A landscape with many valleys, sampled at points; each row gives a point and its height.
From any point a ball takes the steepest step (drop divided by distance) to one of its 2 nearest points. It stops when none of these is lower. Distance is the straight distance between rows; heights are no part of it.
fisiz: 77,61,119,86,78,84,98,98,126,76,119,85,137,118,107,98,88,87,107,131,124,115,103,91,80,80,122,93,105,125,103,127,79,69,92,93,112,100,111,97,82,128,98,63,98,75,115,70,88,122,102,115,90,128  height 423
Boz: 59,106,99,81,118,80,63,83,92,98,146,90,90,107,125,63,113,113,115,100,168,76,121,79,85,103,133,109,92,100,111,121,76,76,123,141,108,135,111,147,104,69,70,105,139,99,116,68,95,90,120,68,125,130  height 677
Nof: 124,124,118,90,64,45,106,80,68,56,96,119,118,92,116,91,93,109,103,78,149,125,129,74,106,81,77,89,86,80,83,76,91,114,133,80,86,91,83,113,81,143,105,145,107,75,116,70,65,126,66,65,126,112  height 240
fal: 94,77,107,104,116,72,54,100,133,109,122,67,137,109,63,103,106,106,113,117,118,82,106,106,61,137,145,60,123,116,107,154,85,84,84,114,89,100,101,119,135,67,68,55,117,110,75,97,70,116,119,108,93,126  height 462
gab: 103,86,104,105,125,137,90,105,128,113,97,99,68,43,76,126,134,67,112,137,129,74,106,55,98,132,124,127,154,107,125,115,108,58,84,124,102,95,88,84,115,126,67,86,97,114,122,113,146,84,102,147,115,83  height 733
vovo: 130,113,101,127,115,91,82,70,81,108,83,127,97,85,116,97,124,125,82,75,126,97,127,87,121,117,74,87,86,81,89,69,87,132,137,99,120,101,75,110,76,120,95,131,121,104,113,106,109,109,103,73,103,88  height 242
ruka: 99,92,111,97,95,147,124,130,84,105,124,91,91,108,88,71,83,94,120,103,37,103,95,90,100,88,82,88,47,98,111,75,97,92,90,92,111,71,122,92,91,115,116,114,67,92,115,89,98,98,101,132,107,88  height 355
ruk: 73,110,107,99,109,84,121,127,119,92,100,69,83,85,118,148,130,76,88,73,117,92,108,108,118,85,104,132,119,114,115,67,140,88,114,115,75,80,71,70,131,105,116,90,115,105,100,98,72,47,136,80,97,65  height 601
sunem: 127,78,69,61,97,107,135,111,94,82,115,131,111,128,108,77,47,92,96,89,46,117,80,137,67,83,117,120,97,67,73,116,108,107,60,87,95,119,118,66,81,61,117,101,57,77,79,122,110,107,99,113,89,116  height 298
zosis: 59,89,88,118,95,43,75,120,137,97,124,70,80,82,111,97,144,92,115,95,132,66,115,92,101,116,132,126,112,106,117,105,89,107,127,142,95,94,106,128,123,85,105,94,168,128,96,74,64,64,136,47,92,98  height 658
vuku: 98,136,79,137,141,146,113,104,92,140,84,112,79,119,124,117,91,118,69,87,94,99,113,89,111,79,82,132,113,111,114,65,119,104,127,116,53,104,103,112,72,70,111,107,101,111,110,107,111,34,90,84,88,68  height 420
Mukav: 113,146,96,124,86,113,112,141,71,103,63,85,75,105,150,116,77,112,108,67,69,81,107,89,139,93,83,86,49,114,155,36,126,100,127,113,62,33,87,119,88,118,103,108,121,101,149,70,85,58,100,102,108,83  height 390
Mano: 97,96,104,96,117,111,111,76,84,88,110,107,65,130,124,81,116,90,107,104,125,90,137,83,67,105,131,123,133,100,114,113,68,83,75,130,63,128,93,121,96,61,92,94,116,92,89,84,124,111,87,65,118,98  height 704
Dar: 88,117,105,71,63,97,87,73,55,108,104,116,137,102,86,73,93,110,106,106,114,110,85,78,124,100,78,60,94,113,92,124,79,105,91,75,122,84,120,98,108,119,100,108,67,70,92,80,124,149,98,96,120,95  height 547
vedo: 71,89,90,120,106,96,97,108,86,114,81,112,103,69,118,104,122,114,91,77,114,86,98,103,144,114,89,94,101,140,121,92,87,125,125,108,137,93,74,103,88,138,105,106,133,103,134,110,108,85,135,102,75,70  height 292
rono: 91,91,100,82,72,97,159,95,64,62,114,89,104,125,83,76,60,81,107,84,80,133,126,109,77,54,106,133,146,85,86,101,75,96,82,88,80,112,96,87,107,89,134,141,71,108,98,104,67,132,76,68,148,120  height 250
navo: 120,137,112,130,91,92,119,116,79,78,67,85,97,99,82,122,94,95,114,46,91,87,118,110,104,119,72,88,90,61,134,38,136,109,131,66,70,65,74,107,101,104,100,111,104,111,109,107,47,85,90,73,100,80  height 283
far: 84,81,89,80,89,56,133,103,150,65,142,60,106,96,86,129,102,67,105,73,122,131,115,140,84,76,108,112,74,76,77,101,106,85,115,94,87,110,77,92,105,110,118,115,102,103,87,79,30,84,124,76,110,115  height 613
zofes: 74,106,81,120,139,108,120,112,92,113,76,112,21,98,104,111,120,103,68,109,130,90,103,94,89,87,114,133,139,137,139,77,99,80,127,151,91,133,53,109,99,110,97,99,136,118,89,106,105,57,131,85,69,96  height 621
lek: 85,113,102,122,70,85,109,74,69,80,92,78,110,97,68,89,101,86,111,80,137,116,126,81,81,111,89,105,135,96,109,93,62,91,118,85,59,85,87,128,118,100,108,123,118,112,104,81,57,105,101,35,142,119  height 297
pag: 116,101,108,109,148,147,91,118,96,151,89,94,83,82,62,127,107,71,124,131,35,102,68,123,80,131,121,104,93,98,110,146,82,97,73,115,132,88,126,65,106,110,84,72,76,125,97,122,118,109,92,167,96,70  height 354
muroz: 117,158,123,94,57,72,119,111,58,66,80,105,112,90,113,97,80,106,122,65,103,124,103,92,119,80,64,76,55,73,97,66,107,120,129,67,64,79,102,104,79,137,117,149,74,82,116,83,68,94,63,89,123,98  height 288
Sefa: 141,87,88,75,96,39,133,96,110,37,113,93,131,125,97,118,101,113,77,48,138,111,125,123,73,73,96,98,94,53,75,66,147,96,122,69,86,128,67,98,97,77,102,115,88,81,109,99,37,103,75,77,107,97  height 238
sinaz: 119,69,109,110,95,122,101,132,146,123,115,106,102,104,82,104,85,137,74,138,79,82,94,74,93,90,92,78,110,112,104,77,159,73,87,91,78,75,123,104,119,63,88,85,87,71,66,113,116,84,90,149,61,95  height 188
Vik: 110,74,110,100,94,127,139,106,71,91,86,92,88,133,66,84,88,87,124,114,53,78,110,106,80,100,117,98,155,97,129,98,66,103,40,105,95,83,110,79,123,68,115,89,94,93,88,113,117,146,95,99,106,85  height 798
Dofez: 73,86,101,44,95,112,131,111,97,83,105,77,92,68,114,122,72,47,125,86,87,131,93,138,115,82,118,132,46,100,73,117,108,89,98,104,128,108,91,69,69,149,113,112,75,103,104,113,95,83,134,131,108,100  height 388
siver: 99,101,97,144,134,149,73,109,110,135,80,96,101,59,80,128,138,86,120,157,97,75,99,83,113,127,88,132,154,131,135,112,108,112,79,136,114,80,108,94,100,109,91,69,102,146,131,128,138,69,75,158,122,55  height 740
regi: 145,94,88,98,72,78,124,112,85,87,87,120,135,144,90,68,57,119,100,91,60,108,78,128,85,72,82,117,139,53,59,95,108,140,76,65,74,107,129,64,87,53,125,124,80,72,108,135,90,120,80,75,88,121  height 248
semu: 115,82,100,58,93,114,109,137,126,74,117,79,115,95,133,118,85,75,102,86,91,103,72,116,104,81,92,117,40,70,81,73,156,62,105,102,75,91,110,64,85,102,111,113,56,78,113,78,95,45,114,142,119,97  height 185
keru: 62,78,96,110,90,88,85,108,97,139,99,91,83,57,91,115,141,78,116,99,109,73,98,98,115,131,116,107,105,143,137,127,62,133,97,123,124,73,95,92,103,138,129,87,141,120,108,102,110,130,134,103,79,57  height 328
mas: 80,94,78,118,129,77,98,93,129,112,114,97,81,96,95,102,138,82,102,83,106,120,121,130,75,129,120,120,99,81,85,129,75,110,113,109,89,137,88,92,107,88,104,98,116,115,77,106,89,90,129,61,94,119  height 645
zono: 67,89,96,101,130,115,73,92,140,133,167,98,108,90,112,105,129,122,104,117,150,82,128,83,121,112,100,109,119,120,101,121,122,76,107,132,101,128,64,124,126,74,81,87,119,113,72,106,109,90,104,105,94,90  height 636
figas: 84,92,84,121,95,121,93,112,80,116,80,112,100,98,122,80,101,150,79,90,72,90,71,102,152,98,75,66,51,138,119,86,102,102,112,103,131,93,113,115,86,120,104,118,98,88,152,102,135,65,116,139,76,87  height 336
deza: 82,87,116,70,121,126,103,80,93,89,130,87,85,112,96,94,97,57,110,108,107,115,120,78,59,97,147,123,107,90,82,138,60,67,74,121,106,120,113,92,114,91,91,100,85,96,94,86,108,122,92,95,134,109  height 716
tib: 86,108,92,54,94,75,68,80,72,113,103,110,149,116,81,74,94,101,106,123,123,130,84,93,86,97,128,84,129,106,71,161,79,108,82,93,118,99,119,85,125,96,72,71,76,79,75,84,105,161,89,84,132,129  height 524
popo: 124,73,124,104,120,99,65,85,116,117,97,94,120,140,84,86,94,147,84,128,94,72,126,99,93,112,138,57,134,122,102,124,89,132,69,114,97,112,107,104,134,58,81,67,124,100,79,120,116,148,56,93,83,92  height 784
ked: 91,76,91,84,93,60,56,85,127,100,123,112,99,94,106,83,115,115,99,106,140,74,129,74,92,136,127,63,90,104,106,126,99,101,102,106,132,101,79,120,107,115,72,74,143,96,84,81,110,161,114,81,73,126  height 537
Paket: 102,118,104,106,94,72,66,77,135,109,128,126,77,108,141,77,116,153,78,110,136,65,109,73,130,103,85,60,84,114,108,104,119,103,105,110,136,128,78,140,98,110,88,87,120,89,82,94,140,125,81,81,60,108  height 519
Laf: 118,116,95,88,122,142,79,83,66,131,46,127,107,118,88,106,68,124,85,126,39,107,48,131,88,119,112,77,95,106,102,135,89,110,52,83,137,113,162,83,116,72,77,71,83,105,78,107,142,136,54,153,98,84  height 365
kati: 93,113,109,148,130,141,80,76,112,141,91,91,110,101,81,116,126,99,114,148,105,102,116,110,91,128,78,102,135,125,125,125,89,115,96,120,84,98,132,116,98,73,104,79,87,127,93,125,120,103,64,109,114,46  height 746
zale: 91,87,74,61,114,127,160,105,122,76,133,109,94,89,101,112,64,56,111,98,59,133,86,138,75,78,122,130,74,84,71,126,107,75,79,99,94,123,89,70,72,105,110,98,53,107,79,110,88,74,121,141,100,126  height 348
Zusid: 99,114,104,92,112,106,118,80,87,87,103,124,67,121,157,77,94,105,91,93,153,92,114,79,96,76,101,115,122,107,116,91,68,86,108,125,75,127,72,127,63,93,90,99,127,82,119,68,117,91,99,69,99,117  height 692
kelel: 131,104,112,120,84,136,93,93,69,142,57,108,120,119,78,77,66,147,95,119,59,95,65,124,116,106,66,81,140,84,109,90,108,130,78,59,91,92,171,122,106,32,110,111,93,103,94,134,116,134,63,101,102,110  height 768
Tavam: 75,115,113,97,106,95,106,130,126,101,123,95,92,86,140,137,111,107,84,90,142,67,100,79,150,72,86,115,116,130,115,58,156,80,136,131,95,82,62,103,106,113,88,92,124,92,108,82,81,48,120,100,84,62  height 610
gon: 104,96,125,86,110,147,89,88,107,111,119,94,89,75,93,109,114,61,108,123,114,87,108,62,95,121,109,119,117,87,99,120,95,68,80,105,109,88,114,82,100,111,81,88,78,90,111,90,141,106,95,118,128,83  height 726
tek: 102,104,80,114,110,86,132,111,97,99,104,99,112,89,45,85,104,68,110,74,61,141,89,147,92,98,103,104,96,86,59,110,71,140,125,82,116,116,79,89,99,124,117,132,70,131,90,132,52,96,125,77,104,126  height 619
mova: 87,122,117,119,144,140,59,64,83,119,94,126,119,118,115,104,111,130,95,131,111,88,96,77,117,107,125,77,107,158,108,139,60,106,90,128,117,138,103,115,107,98,68,77,109,117,106,110,143,112,44,127,104,80  height 480
Dek: 77,77,96,126,120,114,98,134,144,126,110,104,96,81,84,124,122,116,91,136,110,99,94,79,98,93,110,105,134,137,101,84,132,73,112,112,78,94,90,82,115,99,83,68,101,93,86,123,120,55,123,142,67,96  height 127
nar: 89,105,110,107,73,87,124,117,108,76,96,96,75,75,95,123,91,86,104,78,112,78,129,84,115,111,71,82,85,113,135,59,112,87,122,92,99,59,69,113,96,132,107,105,137,88,104,72,62,102,111,78,84,66  height 322
zomup: 86,82,79,135,127,158,91,125,69,147,84,113,66,87,108,106,114,136,87,113,68,79,84,75,135,90,85,100,76,141,144,89,104,94,91,142,128,75,116,107,91,111,88,108,111,109,153,95,146,59,110,176,96,65  height 372
sefim: 142,101,104,93,71,102,130,103,97,86,110,124,109,111,80,55,62,99,135,82,32,102,87,109,105,91,82,71,78,49,82,76,105,146,84,62,110,88,106,91,76,97,119,117,75,116,78,114,100,152,82,99,90,135  height 253
pemi: 117,134,98,103,99,67,126,116,93,31,83,82,118,113,77,129,97,96,99,46,120,105,119,121,87,86,103,99,87,48,104,45,148,100,140,71,85,97,80,105,107,107,102,105,81,94,127,113,13,91,75,77,112,82  height 260
Fubo: 156,81,81,99,78,45,120,96,98,68,106,110,136,145,95,97,88,125,81,59,99,110,108,109,71,67,80,111,129,42,53,67,141,123,98,53,65,117,87,74,90,54,112,129,95,89,112,118,63,104,73,64,94,111  height 210
soze: 113,102,98,137,71,104,95,114,118,96,66,115,96,95,105,100,85,153,82,98,88,70,108,84,132,115,51,62,88,112,132,40,142,103,110,74,79,70,91,134,97,94,98,102,128,97,95,103,105,79,85,114,61,101  height 466
zep: 142,92,85,95,78,113,83,104,81,114,49,119,120,110,83,67,65,121,88,105,44,117,36,142,111,126,74,71,57,76,78,92,110,130,88,57,108,96,138,105,79,79,111,108,82,91,99,113,117,108,106,121,84,152  height 572
fanak: 132,106,104,111,92,121,71,72,107,125,63,104,121,124,84,84,82,162,79,136,79,73,95,131,132,97,101,70,150,96,93,114,104,160,50,78,113,97,147,94,119,49,94,78,121,103,84,159,134,154,37,94,96,100  height 777
poz: 119,139,107,114,81,105,92,134,104,99,88,92,67,109,179,99,83,124,78,80,86,71,78,82,131,82,72,90,38,102,134,55,140,86,129,123,59,84,94,129,81,105,114,121,93,89,128,75,114,40,104,110,86,88  height 415
mibo: 89,115,101,80,89,86,97,107,96,139,120,78,139,77,65,108,114,64,110,88,100,117,87,125,113,110,84,101,92,91,67,138,109,113,119,77,111,87,106,86,115,105,104,116,61,84,71,97,71,101,132,89,111,74  height 583
nibo: 93,87,102,59,67,51,101,71,78,64,110,98,114,97,82,75,76,83,121,95,123,147,134,105,79,76,114,122,111,72,77,112,71,111,92,85,95,113,105,97,106,106,119,134,97,101,83,87,67,156,88,57,159,151  height 166
pafe: 110,83,96,116,83,79,119,79,91,83,98,96,126,128,90,80,92,119,88,78,113,103,131,99,83,104,79,99,163,79,90,86,106,105,93,73,73,109,77,103,114,61,106,105,106,92,97,102,84,113,97,55,105,118  height 252
sel: 128,102,107,46,93,85,123,100,88,61,113,105,77,115,149,83,74,106,85,52,126,91,124,104,103,74,101,96,67,59,99,67,131,106,103,102,99,122,81,95,77,102,116,123,86,66,93,94,105,117,97,82,98,93  height 471
Zami: 100,93,122,73,88,127,146,105,67,90,134,99,121,115,62,68,63,77,133,113,57,133,84,98,83,70,101,99,106,95,84,107,67,99,80,84,114,88,125,90,102,107,120,114,52,92,94,96,80,142,89,114,131,111  height 318
pum: 71,74,94,105,107,51,82,127,157,121,138,71,80,82,93,116,143,74,120,108,111,86,117,107,85,120,145,115,96,103,102,138,87,114,105,137,93,91,103,104,130,97,102,81,136,112,63,92,77,97,140,85,75,97  height 653
sames: 77,127,91,100,102,114,155,116,90,71,87,89,104,88,77,101,78,63,128,70,57,136,87,141,99,82,90,119,89,94,91,80,94,114,118,70,85,112,78,67,89,114,132,114,75,134,105,121,53,76,116,93,120,126  height 608
losa: 94,103,118,129,99,116,69,82,116,110,121,121,106,111,129,91,117,140,109,125,132,70,108,70,131,108,112,61,104,155,134,106,80,98,98,126,102,106,82,136,98,113,82,71,124,107,103,102,139,118,73,107,73,87  height 501
tidul: 83,140,116,84,70,99,90,83,69,116,105,99,121,68,111,110,107,89,104,83,125,100,105,86,143,108,66,82,67,114,102,107,102,109,119,87,107,73,104,104,103,128,105,134,81,76,96,83,99,106,108,86,133,58  height 568
redu: 54,91,97,88,118,64,86,106,125,93,131,90,57,106,137,90,126,106,104,96,171,83,102,104,93,83,122,129,112,111,120,91,96,70,133,152,91,126,83,119,97,93,83,105,158,113,121,63,70,60,148,61,100,134  height 666
ruke: 47,97,87,117,98,130,103,86,71,110,92,80,55,68,82,127,136,49,112,108,112,83,98,82,100,115,139,140,107,147,127,129,27,96,84,143,109,89,95,116,107,134,116,110,135,135,130,91,110,101,120,91,124,57  height 360
miz: 122,94,82,94,122,64,48,73,75,115,77,120,136,131,64,61,99,127,92,112,98,115,100,109,73,115,144,77,142,90,57,145,66,150,83,95,125,109,119,91,135,69,64,88,111,103,92,115,105,165,74,70,125,147  height 542
rog: 143,93,98,103,95,74,112,70,112,95,111,120,93,117,93,94,106,75,126,74,80,116,117,118,65,113,93,115,120,30,70,91,104,129,76,59,80,110,83,74,89,69,96,95,99,129,62,124,107,152,98,63,104,151  height 664
Pinat: 97,58,87,99,126,91,117,133,164,118,148,86,104,99,79,126,118,89,85,123,105,105,87,83,84,74,122,112,108,99,71,107,132,66,108,118,96,86,96,81,108,114,86,84,83,72,96,91,87,55,131,138,66,95  height 73
Kesup: 88,98,97,120,152,164,94,90,85,112,78,125,102,106,89,115,99,117,86,139,80,89,87,82,90,111,113,105,135,139,102,121,86,72,83,107,121,136,104,103,109,87,65,81,102,110,112,113,130,72,67,161,89,71  height 458
nube: 107,64,98,69,114,96,123,142,141,103,134,71,86,72,96,124,113,62,93,103,106,99,86,83,111,68,110,145,95,72,69,94,149,72,109,116,116,82,96,60,94,142,99,108,79,81,131,94,95,45,130,136,94,87  height 124
Zogo: 95,102,98,103,144,127,96,97,91,118,85,86,83,93,59,134,113,60,106,123,67,107,85,110,54,137,145,110,116,111,103,174,54,70,68,117,119,117,93,85,130,110,79,75,91,129,83,103,99,114,105,144,91,85  height 377
Rofa: 109,94,93,144,127,155,88,112,88,122,60,130,43,97,111,116,101,138,92,155,84,81,88,72,107,89,103,89,92,157,169,79,103,89,91,147,92,97,126,127,90,96,84,92,114,114,114,115,172,71,70,178,88,76  height 404
tifar: 74,90,68,83,122,54,94,80,116,66,118,98,82,101,116,93,116,86,113,83,128,134,123,122,56,112,136,122,88,73,81,130,67,84,105,105,95,153,104,100,98,86,93,103,134,112,105,80,91,95,124,67,126,173  height 635
baziz: 119,97,89,124,127,81,77,71,115,97,90,123,73,106,84,86,134,79,126,102,89,111,127,106,53,144,128,107,103,69,82,111,64,124,96,96,98,127,98,94,93,90,84,81,124,137,75,114,115,140,93,68,103,142  height 654
lirot: 96,111,110,137,115,134,95,87,101,153,106,84,123,102,60,115,119,89,102,119,94,116,88,119,82,121,74,110,160,105,101,127,97,85,99,83,82,107,122,107,125,50,99,90,68,127,81,125,92,96,104,90,113,86  height 752
pobef: 145,132,97,102,75,50,82,86,117,57,89,119,135,94,134,102,116,140,75,76,127,84,97,97,133,112,54,61,61,71,58,74,152,112,131,67,113,121,77,113,94,101,83,114,94,88,99,104,100,89,73,93,84,97  height 584
zad: 83,97,107,113,108,124,73,128,130,138,153,104,105,63,135,121,119,123,101,122,127,67,96,68,170,90,76,118,111,136,113,95,143,92,109,139,126,94,62,115,114,119,88,102,115,118,91,125,127,67,96,143,79,63  height 623
lifim: 106,116,108,81,98,113,116,107,138,108,146,103,108,109,124,108,109,79,113,92,82,111,85,100,95,86,85,113,65,62,68,105,115,82,97,84,73,102,127,66,87,89,108,104,59,77,83,81,111,76,101,108,105,85  height 239
Zopil: 123,122,112,88,85,103,113,106,95,93,114,103,78,119,156,71,80,130,69,78,103,80,102,71,115,75,71,82,67,84,111,72,121,89,105,106,88,106,99,127,76,95,115,119,82,67,97,77,125,83,88,95,78,83  height 442
Tatu: 53,88,91,108,92,106,126,93,78,72,85,73,108,89,61,100,94,63,103,101,100,141,98,111,78,91,107,123,109,124,109,116,37,82,101,89,122,106,90,95,96,147,122,101,102,117,128,90,65,99,124,91,117,129  height 371
mip: 140,80,85,113,70,115,56,69,113,108,36,122,90,98,106,76,84,160,53,121,55,84,73,114,126,126,90,72,73,72,107,81,123,130,70,69,104,91,141,112,94,79,117,106,116,117,97,129,153,119,78,132,82,151  height 554
Nef: 115,122,101,103,58,94,105,123,109,92,103,100,90,106,105,68,78,104,120,82,28,92,81,106,119,109,61,60,20,73,102,82,116,114,103,68,104,80,119,111,90,115,129,125,74,98,85,84,103,107,87,114,85,110  height 309
Madir: 134,101,95,82,79,95,102,123,59,75,53,98,145,108,84,78,63,103,112,80,78,123,61,144,108,112,61,77,61,72,93,70,125,116,122,60,91,101,113,94,83,89,114,118,61,90,107,103,77,92,110,117,117,136  height 586
Tete: 89,97,78,110,130,128,117,86,66,105,68,126,111,113,71,91,87,102,75,109,70,124,89,116,66,116,108,107,125,108,78,125,71,92,89,73,120,141,110,99,108,84,92,104,86,86,92,112,99,93,99,117,88,97  height 432
Vuk: 64,84,77,89,75,39,88,95,132,59,136,57,101,75,90,102,102,85,121,82,138,122,128,121,74,105,127,114,70,69,85,124,78,77,114,102,104,108,114,124,116,99,104,119,134,120,99,78,46,83,134,52,134,148  height 624
vone: 62,114,117,100,78,123,112,82,70,104,98,77,74,70,111,141,99,44,111,92,125,100,105,76,117,86,113,148,102,146,100,98,50,102,101,131,104,63,91,117,101,139,118,125,134,112,148,89,97,79,126,69,142,66  height 387
sakek: 93,110,101,119,88,111,122,139,88,119,89,95,46,74,110,124,108,97,114,100,87,77,118,76,128,94,85,100,93,142,163,47,119,95,119,132,83,35,88,112,87,128,111,99,134,100,112,85,100,76,120,102,93,49  height 358
Beno: 89,109,76,128,144,152,97,124,80,137,78,105,74,93,121,112,106,104,76,116,69,84,97,82,125,83,86,143,112,127,120,71,125,91,111,129,106,86,102,98,88,98,99,103,103,113,131,102,131,26,108,134,100,68  height 398
Fozim: 125,113,136,107,103,137,88,100,94,140,106,94,158,115,63,96,89,114,116,134,84,103,53,101,98,102,71,76,155,102,87,117,105,95,81,74,103,92,145,116,124,45,86,76,66,93,83,108,98,134,83,109,103,95  height 759
Gorun: 125,94,90,125,110,116,100,96,108,102,74,120,100,112,100,98,81,140,58,78,92,100,110,102,100,106,76,97,97,83,94,47,136,115,118,62,63,112,101,105,78,68,110,110,108,97,108,131,100,67,87,80,68,101  height 444
bopes: 74,93,95,125,93,117,109,70,69,102,89,94,113,95,60,90,111,99,104,93,120,98,115,83,96,126,88,87,133,128,128,94,48,97,101,92,93,84,83,125,111,110,110,99,118,114,118,88,88,117,116,76,118,92  height 332
duk: 125,112,86,104,68,86,69,76,124,82,91,115,118,106,139,67,83,168,54,100,93,85,76,95,146,103,77,59,63,102,72,83,142,106,98,71,113,129,104,136,96,94,111,108,93,90,101,130,141,75,79,111,68,122  height 571
Bedi: 103,119,116,102,95,135,111,85,105,106,115,117,68,91,158,114,108,90,109,121,156,70,104,57,123,78,102,117,123,138,129,80,92,53,102,138,74,86,74,136,70,106,73,89,116,95,127,76,140,79,101,95,105,86  height 705
kesa: 125,125,93,101,119,104,101,83,74,102,55,151,114,128,77,91,70,100,103,116,53,124,58,132,66,115,116,98,126,88,75,129,66,133,72,61,105,137,140,81,100,66,87,81,89,88,70,116,112,133,71,103,89,123  height 405
tebu: 137,96,89,46,91,49,109,82,104,55,122,116,91,114,145,86,94,102,100,69,123,129,124,110,82,73,106,113,71,46,61,86,118,122,96,89,103,134,78,71,64,106,110,106,99,83,94,89,111,138,89,66,115,138  height 494
Misul: 57,91,88,92,123,83,122,133,102,101,98,74,38,92,113,131,127,79,64,100,129,99,87,94,104,68,129,154,140,130,113,84,120,69,123,156,96,111,61,74,124,123,104,98,122,114,102,95,90,45,147,84,76,102  height 611
budiv: 106,121,114,136,102,108,88,111,115,127,80,133,26,100,154,99,119,122,99,130,100,75,81,87,115,86,99,92,80,136,162,91,92,100,111,136,91,111,118,119,66,121,104,94,107,98,106,113,172,81,95,123,57,90  height 433
Nog: 96,115,94,107,116,144,65,100,99,166,89,103,104,91,94,102,100,104,99,127,60,110,80,122,109,126,81,89,69,87,109,137,110,111,90,103,128,81,153,89,103,95,99,83,61,115,74,116,145,112,86,138,98,72  height 323
mili: 93,121,101,85,65,54,114,120,136,66,102,96,128,93,119,119,106,97,83,84,115,75,95,110,135,99,49,77,52,101,81,101,142,77,121,75,108,99,91,102,97,102,90,102,87,69,94,65,74,77,86,113,78,73  height 595
nebar: 122,97,92,88,89,75,97,83,105,73,91,133,88,131,136,63,94,119,90,99,89,102,104,87,89,97,111,84,85,76,81,101,83,125,79,90,122,121,104,81,72,115,108,85,95,75,96,101,150,136,89,82,75,133  height 517
vover: 94,103,96,85,98,103,118,144,70,96,65,64,131,90,87,106,94,70,117,72,68,116,76,153,113,97,85,107,67,99,99,77,127,115,120,81,105,88,99,73,101,109,116,106,69,95,119,111,54,55,134,119,113,97  height 597
Kem: 73,104,116,82,85,83,122,127,81,95,88,49,121,66,92,129,120,54,101,66,99,109,92,127,121,95,97,130,100,110,95,99,109,123,102,92,114,79,82,73,131,114,126,102,92,103,105,111,60,67,139,90,112,66  height 593
zemeg: 62,65,130,83,68,106,96,92,108,76,117,55,130,89,61,110,72,55,122,130,116,126,98,94,68,79,123,118,100,123,101,128,51,66,82,94,119,81,116,111,95,138,117,84,102,103,115,77,64,134,108,110,126,130  height 400
Vibo: 143,102,119,110,94,69,103,74,66,53,84,113,126,97,97,100,115,98,102,75,118,128,116,89,81,96,80,104,87,53,57,53,95,108,138,79,107,92,64,79,81,138,98,133,103,109,116,108,63,119,98,83,118,118  height 193
puv: 134,91,94,88,95,56,82,64,57,76,95,130,122,106,77,71,116,93,109,101,107,143,116,85,73,92,102,109,104,58,41,99,70,125,108,86,123,98,88,82,96,125,95,135,99,113,89,100,92,165,100,77,136,151  height 138
gos: 74,81,98,68,87,59,78,90,128,86,122,94,100,72,117,113,111,95,93,88,169,87,122,102,118,123,103,88,88,111,99,117,123,86,126,105,128,110,59,113,105,127,88,96,142,89,100,84,77,121,139,75,84,103  height 553
Lufa: 109,64,99,89,119,115,103,90,87,127,100,95,82,129,75,92,92,102,94,114,76,88,123,108,72,114,143,87,142,98,119,138,85,100,47,119,113,101,102,87,130,71,91,78,91,98,63,123,128,159,91,107,87,78  height 791
tigor: 104,68,123,89,119,106,88,101,127,97,120,86,146,121,79,109,89,93,97,134,105,109,79,98,70,103,133,76,126,121,88,144,88,74,72,108,106,93,103,88,108,104,69,45,78,76,101,93,87,112,112,144,79,126  height 443
bime: 61,107,128,92,71,89,107,97,113,81,123,64,72,74,97,134,87,52,113,78,132,91,127,88,107,95,105,125,78,110,100,92,79,96,118,120,95,73,81,123,114,131,124,129,146,112,110,80,49,92,113,41,124,71  height 359
vobov: 91,120,108,79,118,109,41,68,66,133,98,114,148,114,86,89,104,118,101,122,112,104,81,79,98,117,131,61,117,141,99,159,68,109,79,108,116,104,111,83,140,90,65,64,87,118,80,97,128,161,54,99,132,92  height 504
peben: 123,87,105,108,109,104,89,95,111,99,63,134,67,112,113,85,94,134,87,117,76,88,103,96,86,116,109,75,89,99,118,88,98,120,70,89,95,116,125,91,82,88,107,75,106,86,78,123,160,122,84,112,56,118  height 534
vegip: 108,140,124,121,83,125,72,100,119,130,103,98,107,107,125,96,114,100,110,120,64,93,76,91,105,115,62,91,74,87,101,108,111,89,92,83,81,86,151,94,101,88,110,86,58,96,82,94,141,85,85,120,106,85  height 287
dubat: 92,79,92,82,81,54,127,126,141,75,111,82,128,92,90,125,99,74,99,90,113,111,105,131,105,85,84,94,70,103,81,97,125,93,120,84,115,91,80,95,86,130,103,91,97,71,90,74,47,80,126,107,75,97  height 605

Two balls start at each pair of points below. Name the first point that both come to, or write never.
Zogo / kesa | Nog
Fozim / tib | never
tidul / gos | mova

For each start below, name the point where the ball stops.
mibo | Pinat
Lufa | Zusid
Bedi | Pinat
Paket | Pinat
